The views of a scene show one set of named points, each view turned or mirrored, shifted and resized as a whole, with a little noise and some points left out.
In the rows, zero is written as 128.

Scene 1
View 1
Z_645: [120 117 137 158 131  97  99 129 192 177  58 142  82  98  53 221 102 176
 124 113  85 103 119 130 106 144 180 164 109 120  65 143 155 140  77  90
 140 100 200  96 172 179 206 165  26 171 136 148 192]
Z_633: [127  99 130 138 139  96 111 145 167 153  85 107 112 114  56 188 116 157
 148 112 116 116 130 123 102 127 175 160 117 150  87 121 126 135  98 121
 117 113 195 111 147 181 188 140  64 137 132 135 174]
Z_900: [166  88 112 103 141 145 106 160 173 117 107 105 123 136  61 115 116 147
 161 120  94 117 130 118 108 150 165 157  91 155 121  88 102 126  99 187
  82 153 175 144  93 163 133 134  85 102 139 114 139]
Z_245: [113 136 142 123 140 150 102 120 186 155  74 160  84 117  77 171 123 202
 126 130  62  78 105 119 114 178 138 159  89 137  75 134 156 147  91 140
 135 123 170 123 144 169 219 139  54 170 131 132 179]
Z_683: [145 120 134 125 142 135 139 125 163 149 105 146  99 108  95 161 121 172
 150 156  90 102 119 157 122 151 132 176  88 138 120 135 105 134  88 145
 109 169 191 112 118 141 177 144  84 119 121 141 161]
Z_196: [138 132 146 125 140 134 142 130 126 162 108 129 107 106  99 150 137 168
 138 149 106  81 131 141 110 142 136 146  92 176 116 131 100 114 104 155
 122 169 203 125 133 166 192 136  79 113 138 136 157]
Z_579: [131 124 142 132 127 133 116 161 124 151  93 126 105 122  75 125 139 161
 142 127  98  77 131 107 101 149 150 123 104 172  97 117 126 108 120 164
 126 162 191 138 140 184 180 136  77 135 141 125 148]
Z_222: [122  96 131 157 129  94 125 165 124 151  89 109 111 100  66 151 134 147
 161 121 121 115 128 121 101 126 149 148 138 139  98 140 132 114 122 138
 128 169 190 126 156 177 175 150 101 138 112 137 162]
Z_141: [136  84 117 115 159 122 134 132 191 117 120 118 125 120  82 169 117 171
 177 129 101 147 115 149 123 146 140 211 108 117 115 125 115 154  88 144
  92 148 166 125 104 140 165 131 124 119  97 133 179]
Z_765: [ 86 144 163 130 144 121 151 143  85 152 116 142 118 139 114 151 142 175
 155 147 137  93 149 118 107 150 131 155 127 162  94 135 153 123 130 145
 143 144 185 142 155 182 221 116 128 150 104 145 137]
Z_756: [ 97 128 154 156 127 105 118 145 124 168  73 141  92 118  78 175 130 175
 138 119 116  89 137 109  97 147 159 139 128 149  66 138 168 126 119 122
 151 123 193 124 180 193 219 143  71 167 120 143 163]
Z_995: [ 78 140 170 129 148 114 166 139  73 153 121 125 128 124 121 153 162 174
 165 151 149  96 137 122 101 133 117 158 136 170  97 148 134 126 134 140
 148 162 182 143 160 187 225 119 143 144 106 143 156]
Z_822: [128 129 141 141 132 136 124 139 147 152  82 167  86 116  85 143 125 172
 143 149  71  93 123 132 115 174 137 153  93 136  96 136 149 118 102 153
 125 163 182 123 143 157 192 144  84 147 117 140 152]
Z_592: [118 115 150 110 156 104 156 153 106 120 127 123 139 183  98 161 102 166
 169 134 160 127 179 131 106 143 181 183 119 173 109  88 134 140 108 155
  92  96 183 148 118 184 180 109 116 122  99 132 103]
Z_358: [137 137 153 112 142 128 144 123 135 162 112 126 110 129  98 172 118 175
 129 144 116  76 148 143 107 138 160 139  88 196 106 114  93 118  93 143
 112 130 213 120 124 178 196 135  53 109 157 129 148]
Z_945: [114 132 162 150 134 124 145 151 107 154  85 177  95 143  99 142 120 175
 145 152 106  90 154 129 113 172 141 148 113 142  90 129 164 118 118 148
 131 151 183 129 150 164 195 139 104 151 101 147 123]
Z_102: [137 143 155 131 131 130 138 138 107 163  99 134 102 120 100 139 131 162
 129 149 114  63 145 132 108 146 149 119  97 189 108 121 106 106 113 154
 125 162 211 128 139 185 190 139  62 121 148 129 138]
Z_626: [132 112 143 162 133  88 135 153 143 153  79 160  98 141  77 192  87 159
 147 133 121 122 163 153 111 152 178 182 122 120  93 118 155 135  94 120
 116 117 198 112 153 161 181 155  77 144  96 155 130]
Z_153: [104 125 149 134 155 127 198 142  80 139 141 151 130 118 145 123 158 166
 194 190 138 129 141 169 132 142  78 193 133 140 144 152 120 121 129 153
 125 223 171 140 124 135 192 125 197 113  66 154 137]
Z_883: [ 70 123 160 146 161  69 194 132  89 151 130 127 133 127 124 210 136 174
 181 159 176 143 151 163 118 113 127 209 155 136 110 158 142 150 117  88
 136 143 183 118 167 163 228 122 168 140  64 164 161]
Z_40: [108 118 151 132 142 127 133 143 136 135  97 147 111 137  86 156 129 175
 158 134 108 112 131 122 108 163 141 172 120 141  90 121 157 135 110 150
 126 138 170 134 139 175 196 130 114 151 107 136 148]
Z_818: [143 112 136 107 147 127 147 153 115 120 127 115 135 152  91 124 121 152
 166 143 131 112 162 129 108 145 156 156 104 176 132  86 101 121 114 177
  87 151 188 147 100 170 150 120 113  97 124 118 109]
Z_357: [123 171 176 116 144 189 174 114  94 153 118 221  90 134 150 115 141 203
 141 203  75  69 137 155 138 202  82 159  78 164 125 138 136 116 114 184
 132 203 172 140 113 132 214 126 129 131  97 145 117]
Z_987: [ 80 128 160 143 146 123 151 139 109 145 104 160 108 117 116 153 152 183
 172 153 111 115 121 126 118 163 100 179 143 115  88 160 174 137 132 139
 154 172 156 140 165 159 220 129 160 168  74 149 166]
Z_556: [110 120 152 163 132 109 156 151  98 158 100 148 108  98 108 142 145 156
 171 159 118 116 135 142 116 137 111 161 136 134 111 155 142 113 128 141
 139 199 186 126 158 157 196 145 141 135  91 152 151]
Z_393: [130  98 132 157 129 104 109 160 150 153  77 125  98 111  59 158 117 155
 150 114 105 109 130 115 104 143 163 151 123 126  85 128 145 125 109 139
 127 145 190 121 158 176 175 155  78 150 119 139 158]
Z_140: [133 101 124 106 164 122 161 133 149 115 138 119 141 142 103 159 118 166
 184 147 127 148 143 152 123 140 136 211 111 142 135 115 110 148  94 153
  87 149 165 135  93 146 166 117 145 104  93 135 148]
Z_132: [135 135 156 181 125 116 157 147 108 173  79 211  79 121 114 154 107 164
 147 180  99  99 151 171 134 175 131 162 110 117 111 143 150 113 101 137
 136 181 199 112 155 139 189 165 100 138  84 165 117]
View 2
Z_995: [109 118 103 135  88 148 135 135 125 138 194 155 119 143 122 175 140 114
  84 111 136 142 130  74 147  92 118  86  66 157 125 100 114 170 126 172
 137 114 119 142 114 152 136  97  77 142 127 125 112]
Z_683: [151 112 109 121 119 115 105 131 167 125 141 127 159 138 139 155 124 156
  95 149  88 136 143  86  82  92 135 114  98  93 154 105 131 133 128 132
 163 131 120 140  81 137 116  95 104 131 123 112 127]
Z_822: [129 106  87 119 113 129 103 112 139 139 144 123 144 152 129 151 119 129
  94 159 107 143 166  87  84  95 125 102 121 107 147 103 136 160 121 133
 166 122 106 161  74 156 130  85 113 147 127 122 118]
Z_141: [177  95 138 117 113 118 143 140 160 125 134 150 152 147 133 138 106 173
  67 156  88 145 142  79 117  95 120 125  93  67 175 107 130 140 136 123
 136 145 135 134  63 106 138 132  87 116 124 107 122]
Z_987: [125  83  80 130 106 142 143 126 129 131 191 149 129 176 114 161 109 133
  67 122 142 149 156  77 139  81 122 100  75 140 146 120 130 184 136 174
 149 128 118 160  74 165 190 107  89 152 131 128 111]
Z_945: [122 111  91 116 105 134 115 111 116 151 147 123 135 156 130 146 139 132
  96 152 117 147 174 108 114  91 119 106  96 140 139 112 118 181 112 155
 158 109 106 169  86 158 147  94 104 157 122 148 130]
Z_756: [106 121  78 112 122 153 132 125  98 137 169 149 124 161 101 172 124  98
  84 159 105 165 164  77 105 105 103  78 118 115 129  86 102 181 124 134
 152 107 105 177  70 177 113  81  94 146 129 143 140]
Z_900: [155 120 137 128  97 132 109 119 144 150 108 134 154 107 149 117 121 145
 103 173 101 137 141  82  98 108 113 119 121  94 158  77 148 142 125  96
 139 128 116 138 103  87  90 124 119 122 133 111 101]
Z_357: [131 109  94 135  87 107  66  93 178 136 148  82 150 158 163 152 154 137
 110 101 142 112 171 106  99  65 144 119  73 164 117 148 156 155  88 191
 179 133 100 160 106 164 179  77 111 154 112 115  99]
Z_132: [128 101  64 111 110 114 118 126 138 152 146 105 162 164 142 157 139 158
 111 157 105 140 160 125  88  87 149 125  89 138 165 128 123 176 127 160
 187 106 113 160  86 167 152  87 109 183 124 166 136]
Z_579: [114 127  99 123 100 144  97 108 123 146 140 128 136 127 133 147 131 104
 108 159 115 144 156  79 102 100 111  90 128 121 130  80 134 158 117 117
 150 118 104 156  98 139  91  89 116 135 128 123 105]
Z_40: [139 111 109 118 107 138 127 118 128 135 146 142 130 154 119 143 124 131
  79 150 115 150 159  85 118  94 112 102 101 111 145 105 123 170 119 141
 141 131 110 164  74 142 141 110  93 131 123 127 123]
Z_883: [135 116 109 120 107 138 182 171 136 127 208 174 129 160 112 190 136 161
  63 108 113 155 119  95 164  93 125 106  28 134 158 118  83 171 147 181
 136 108 136 133  98 151 155 118  48 148 129 152 147]
Z_592: [149 148 160 116  85 136 147 124 111 160 112 153 116 131 132 141 161 145
  91 148  98 148 155 109 162 108  98 105  70 119 137 101 100 167 100 137
 122 107 107 152 115  99 120 143  71 123 112 147 145]
Z_140: [168 114 156 122  94 118 140 137 163 135 134 145 144 135 143 135 124 180
  75 136 102 133 134  91 142  91 123 129  62 105 167 114 127 140 126 138
 128 137 131 128  99  90 145 142  81 119 118 117 113]
Z_393: [123 111  91 112 118 143 134 130 111 147 148 149 141 140 117 146 108 123
  88 185  99 159 153  78  97 109 114  97 129  98 160  78 119 171 138 107
 148 114 113 159  72 144 104 106 106 150 136 136 124]
Z_358: [136 154 130 119 109 128  92 127 145 137 133 128 140 124 132 173 155 128
 107 141  84 142 143  90  96 109 118  91  97 103 121  92 112 132 102 135
 152 111 110 150 105 140  74  80  93 120 115 126 142]
Z_153: [137  87 106 142  86 127 136 146 174 139 185 132 151 141 154 154 133 169
  89 101 149 115 116  96 152  77 153 134  32 176 161 130 145 159 146 186
 150 129 134 120 130 120 184 123  88 163 129 129  85]
Z_626: [142 120  98  93 123 129 146 132 108 148 131 141 141 164 121 153 131 153
  90 182  79 163 165 119 107 110 120 115 102  94 167 106  93 171 122 129
 157 102 117 162  68 144 116 111  92 150 125 167 161]
Z_765: [114 125 101 127  95 146 131 127 122 145 171 146 119 147 121 163 142 112
  87 126 133 146 153  87 142  95 113  88  75 147 123 106 112 176 116 165
 144 113 109 158 104 153 140  98  85 143 125 134 122]
Z_633: [139 131 113 112 124 144 141 140 116 133 144 162 136 138 109 158 117 127
  84 176  80 164 143  75 102 115 105  93 120  72 153  79 102 154 133 102
 140 116 119 159  70 137  84 100  88 122 130 127 146]
Z_222: [117 100  88 123 106 149 139 143 116 144 167 161 142 132 121 149 112 122
  91 166 114 155 133  76 113 111 118 101 112 111 158  75 121 170 155 114
 144 109 118 143  91 130 110 105 104 153 142 132 112]
Z_102: [112 143 104 131  99 133  89 119 134 143 146 124 141 117 134 165 153 113
 117 145 107 134 146  85  95 106 122  89 109 129 119  84 121 146 107 134
 162 104  99 150 121 145  82  73 106 140 126 126 120]
Z_196: [130 130 106 125 114 124  89 125 152 130 145 124 153 124 135 164 135 128
 113 153  92 134 140  82  79 105 128  96 112 102 135  88 124 128 118 127
 165 121 114 143  99 145  80  75 106 131 124 118 121]
Z_245: [139 110  91 109 129 127  95 102 136 114 137 124 135 168 110 157 109 115
  75 154  88 154 182  68  72  88 106  84 131  76 127 106 125 157 106 131
 161 139 104 180  38 183 126  74 106 115 117 105 138]
View 3
Z_556: [139 139 108 154 150 145 130 122 162 126 135 121 117 159 107 143 128 137
 142 145 129 140 103 121 125 164 168 127 156 152 131 131 110 115 138 147
 107 104 125 140 149 138 134 118 149 110 135 115 140]
Z_995: [110 158 111 168 148 138 132 124 163 110 131 113 115 153  99 134 116 142
 138 151 131 145 104 112 138 162 162 123 154 143 105 159 112 137 138 156
 121 109 110 139 150 121 136 150 145 108 117 103 139]
Z_102: [122 150 121 145 167 147 143 103 174 119 167 127 133 128 108 131 104 146
 147 135 131 136 125 115 129 156 159 110 144 144 130 150  97 100 152 124
 156 131 112 128 140 122 128 147 122 112 114 122 133]
Z_883: [107 138 107 170 145 146 133 125 160 119 121 116 102 166 102 131 138 140
 136 146 126 139  83 123 138 161 162 145 194 133  91 152 104 163 128 165
  95  87 110 155 146 142 147 136 158  95 133 118  99]
Z_900: [130 133 126 149 160 120 143 108 138 130 144 134 115 102  81 124  93 135
 146 106 142 133 121 134 138 141 140 103 156 138 141 111 103  68 111  99
 158 130 140 120  98 132 145 144 136 119 119 131 129]
Z_818: [134 140 118 168 155 127 138 113 151 118 143 125 112 109  89 121 103 135
 149 109 149 138 117 126 140 142 149 102 172 135 121 138 103  94 122 121
 144 143 118 145 106 126 162 147 139 117 118 123 130]
Z_196: [120 141 132 130 164 147 147  98 174 128 161 136 136 130 106 129 107 148
 144 133 126 123 124 124 130 157 157 112 144 142 138 134  97  93 137 124
 154 118 121 122 136 128 120 146 133 115 123 132 123]
Z_592: [114 139 100 177 165 121 135 118 142 116 137 120 106 115  88 121 107 145
 150 118 147 156 110 119 143 140 144 120 196 129  97 151  98 127 126 124
 145 133 117 150 105 129 169 144 130 100 118 126 107]
Z_633: [ 97 136 118 147 179 125 145 101 143 138 153 135 114 132  94 135 107 144
 141 145 120 151 107 120 139 157 146 129 168 141 124 120  88 106 133 104
 154  88 133 111 127 144 119 147 133  93 127 132  98]
Z_393: [115 137 102 150 177 124 139 109 142 136 144 132 116 136 100 140 111 147
 141 148 127 159 112 115 136 160 150 130 157 152 138 119  93  99 140 108
 145  92 136 112 130 142 121 129 135  96 129 126 123]
Z_132: [142 118  87 137 166 156 134 115 162 128 141 128 145 154 125 140 134 154
 158 125 129 138 116 109 111 158 178 133 166 158 139 132  99 120 151 145
 132 116 125 146 139 143 132  95 120 107 139 142 137]
Z_683: [122 125 124 131 155 142 147 104 158 132 145 138 135 135 106 127 114 149
 149 120 122 117 117 129 128 156 160 125 158 141 139 120 103 101 119 135
 147 110 135 131 128 138 122 131 135 112 125 139 117]
Z_358: [106 143 128 140 170 143 148  99 168 120 165 134 133 121 106 123 101 151
 152 128 127 128 120 123 137 152 155 114 159 132 121 153  90 110 141 123
 165 127 112 130 131 127 129 156 122 107 116 131 108]
Z_40: [109 137 100 154 163 127 138 120 140 124 130 120 125 139  94 132 116 151
 145 132 130 150 113 117 132 156 158 128 160 146 124 132 107 118 124 136
 144 103 135 132 126 135 130 131 128 103 121 123 132]
Z_140: [121 122 115 159 145 129 138 119 147 124 121 128 114 128  90 122 118 144
 148 104 135 122 103 138 137 142 153 129 192 130 112 123 108 120 100 142
 127 116 132 151 106 142 155 129 146 110 130 134 107]
Z_626: [115 117  90 146 182 133 143 110 143 137 144 132 123 138 104 135 122 153
 151 131 131 156 108 114 130 153 160 142 189 145 121 132  85 123 144 117
 145 101 131 134 124 152 135 113 123  88 137 143  99]
Z_945: [126 137  90 151 164 137 136 120 149 121 137 119 135 145 106 136 120 157
 154 135 134 152 118 103 124 157 165 128 160 152 129 144 104 123 145 141
 144 114 126 141 132 135 133 116 116 104 126 125 145]
Z_822: [117 130 105 136 165 136 142 112 149 126 143 129 140 138 105 136 115 157
 150 133 124 143 122 115 124 158 162 127 143 152 144 125 104 100 131 136
 152 108 137 123 132 132 116 123 120 108 123 132 141]
Z_222: [127 141 112 158 166 136 135 111 150 131 145 128 104 144  99 142 112 134
 135 150 132 154 104 120 137 162 154 125 156 154 132 123  97  99 140 112
 127  94 131 116 137 140 130 136 147 101 133 115 127]
Z_153: [151 136 117 165 120 156 121 130 170 114 117 114 110 159 106 131 135 133
 144 118 138 116 101 132 127 152 171 123 165 145 118 138 124 128 115 181
  87 125 118 164 139 129 156 119 162 126 130 112 150]
Z_756: [ 96 150 102 146 176 137 142 112 155 124 148 125 127 152 107 140 116 154
 142 164 117 160 113 100 134 168 162 133 149 149 121 147  95 127 155 132
 145  88 122 118 150 136 110 143 125  91 121 120 128]
Z_645: [ 82 125 104 121 193 129 157 100 141 144 156 144 138 145 107 140 116 161
 146 156 104 155 111 112 130 168 158 148 164 148 133 120  82 114 146 111
 168  66 142 101 138 151  91 132 114  79 127 141  93]
Z_765: [111 151 100 165 156 137 134 125 156 112 134 111 121 147  99 134 118 148
 145 146 133 153 112 107 136 160 162 124 157 142 107 158 108 134 137 150
 131 114 115 142 141 125 137 141 133 104 116 111 143]
Z_579: [123 150 111 150 169 132 139 110 155 123 153 125 127 126 100 136 102 148
 147 141 134 150 126 111 131 157 154 112 139 151 138 134 102  90 143 117
 155 119 126 120 131 128 124 143 125 113 117 119 145]
Z_141: [114 119 125 144 151 125 143 115 137 134 123 133 114 128  88 123 117 142
 144 111 125 122 104 144 140 148 149 132 176 135 132 103 107 103  89 131
 131  96 148 130 109 146 133 133 150 110 126 135 104]
Z_245: [ 84 134 104 124 173 124 151 111 138 130 138 129 152 141  99 135 112 169
 152 141 110 139 130 113 128 162 161 135 140 148 139 124 106 111 124 136
 170  90 147 113 132 133  94 133 107  99 111 138 129]
View 4
Z_579: [138 127 143 112 127 133 114 131 131  94 116 133 128 145 107 131 112 136
 122 122 109 147 100 133 120 117 142 139  99 140 112 122 122  99 141 144
 107  89 125 124 148 139 118 106 144 115 119 111 116]
Z_102: [140 126 148 124 130 127 116 139 134 103 102 127 142 147  97 140 112 135
 129 123 107 151 101 135 111 125 149 137 108 127 120 128 121 101 146 147
 105  91 131 133 139 140 130 103 145 122 115 108 122]
Z_995: [124 153 144 136 141 136 125 128 112  97 131 142 141 127 110 135 113 134
 127 143 113 142  96 115 129 139 162 140 110 116 115 125 106 115 143 134
  92 131 147 124 151 131 125 136 131 129 106 107 122]
Z_556: [134 143 123 134 132 148 130 127 105  93 125 146 127 139 105 139 106 129
 143 139 123 126 103 106 115 123 145 128 112 115 112 110 124 122 133 145
  95 114 147 105 157 140 109 120 143 136 115 118 130]
Z_900: [123  96 122  98 102 132 109 137 134 116 107 130 108 141 112 137 111 136
 116 126 142 148 117 127 129 133 124 143  67 155 117 130 117  97 137 138
 114  83 113 126 147 143 101 103 157 115 131 130 120]
Z_818: [132 109 122 121 113 129 106 140 121 123 113 128 126 139 105 142 113 136
 117 139 135 150 118 121 124 154 143 145  75 133 123 135 100  99 141 141
 109 107 123 136 145 147 113 105 150 117 116 127 125]
Z_141: [110 114 119 101 106 137 146 136 138 120 115 145 119 109 110 140 113 128
 131 138 148 143 113 103 137 132 129 122  74 147 118 124 126 117 135 133
 103 101 141 108 152 130  78 125 152 135 134 134 137]
Z_645: [147 129 147  85 120 126 149 141 172  89 116 137 143 109  98 127  98 112
 135 116 100 147  74 133 115  90 155  92 108 149  95 130 155 119 154 140
  90  80 144 104 134 126  82 123 148 119 134 111 130]
Z_592: [143 118 117 117 117 116 112 142 129 123 126 122 139 113 107 140 100 125
 113 151 128 159 110 119 129 161 166 133  70 130 116 142  97 104 153 137
  98 125 133 137 143 144  97 119 146 108 113 128 128]
Z_153: [116 148 114 151 131 150 140 129  86 112 121 151 127 137 105 152 115 143
 144 158 139 128 128  95 127 153 145 147 102 100 126 105 102 128 128 141
 103 133 158 111 167 144 111 120 136 151 111 127 138]
Z_245: [130 143 158  83 127 122 149 134 163  90 116 147 139 120 104 127 109 139
 120 122  92 156  95 131 130  98 149 122 103 147 105 112 130 109 138 140
 106  75 144 115 161 126  87 114 138 129 137 116 127]
Z_626: [160 126 116 108 118 126 134 138 145 103 128 132 139 114  94 137  88 113
 134 137 113 144  94 117 112 122 162 107  91 131 106 131 131 122 154 145
  97 102 145 113 142 144  79 111 153 115 126 129 134]
Z_357: [130 167 139 129 137 128 149 135 118 104 106 154 149 151  96 151 117 166
 126 146  99 151 138 117 121 133 150 162 111 101 123  94  93 109 124 156
 118  91 160 133 183 149 110  91 133 152 122 126 138]
Z_358: [132 119 149 115 123 121 128 147 153 116  97 125 149 134  95 144 114 134
 130 125 115 160 101 138 118 132 149 130 100 132 120 135 122 104 150 141
 102  92 136 134 130 137 115 110 146 126 119 112 128]
Z_987: [126 166 132 122 140 141 143 121 110  86 142 156 135 118 110 130 107 135
 129 146 109 131 101 102 130 124 155 129 108 117 105 107 113 124 132 139
  94 122 155 106 176 131  98 131 132 135 120 122 128]
Z_883: [125 149 120 144 134 140 144 135 111 111 131 141 148 100 105 144 104 115
 142 158 128 133  94  95 130 149 168 112 106 107 115 132 120 134 146 128
  81 151 164 109 142 131 101 147 135 137 107 117 138]
Z_40: [134 139 132 108 125 127 130 132 131 100 130 140 131 120 107 131 108 133
 121 136 111 144 102 118 127 122 153 127  91 133 110 119 114 111 138 137
 102 105 141 117 164 135  94 118 140 123 124 123 126]
Z_140: [113 115 112 117 108 134 137 139 121 128 114 140 124 116 107 147 113 134
 128 149 148 143 123 104 137 155 140 135  72 134 123 127 110 115 135 132
 105 118 142 118 152 139  90 119 147 135 125 135 138]
Z_765: [135 149 140 130 138 132 126 133 119  97 128 136 141 125 108 134 108 134
 123 139 105 146  98 119 128 134 164 134 104 119 113 124 105 112 144 137
  97 122 142 126 155 136 116 124 132 125 110 114 124]
Z_196: [128 121 146 115 124 132 128 141 144 107  93 134 138 146  97 141 117 134
 136 119 118 149 106 134 117 117 137 133 109 134 119 123 131 106 142 142
 105  80 137 121 137 137 117 108 148 131 123 113 125]
Z_756: [150 145 146 108 135 127 127 131 140  79 131 134 138 123 105 123 101 123
 124 128  94 143  77 128 119 107 164 116 109 134 100 127 128 113 152 138
  90 101 140 117 147 132 104 125 139 113 116 106 117]
Z_222: [127 128 127 115 121 147 120 126 115  90 128 141 115 130 116 130 107 123
 130 129 128 130  93 110 123 117 139 123  96 137 109 122 129 116 137 136
  98 106 129 105 151 134 102 124 145 124 120 116 119]
Z_132: [162 147 115 123 129 133 141 138 125  96 116 143 144 143  89 146  93 133
 144 137 103 135 114 112 101 118 159 123 111 106 110 103 123 126 141 161
 107  95 158 111 162 154  91  89 150 134 125 127 141]
Z_393: [145 123 130 104 120 136 121 131 135  87 129 135 121 129 109 127 103 119
 129 124 116 138  88 123 117 108 144 114  98 144 103 126 133 113 144 140
  96  90 128 110 146 138  97 117 149 112 124 118 120]
Z_945: [152 148 129 114 132 126 128 135 126  92 128 138 138 132 100 135  97 133
 126 137  99 144 104 118 114 125 161 132 101 118 108 114 113 111 140 149
 103 101 144 123 163 146 101 102 141 123 119 122 128]

Which points are out of place in each view (at most two, in the order of its rows)? Write - if all are in place.
view 1: Z_196
view 2: Z_900
view 3: Z_140, Z_756
view 4: Z_222
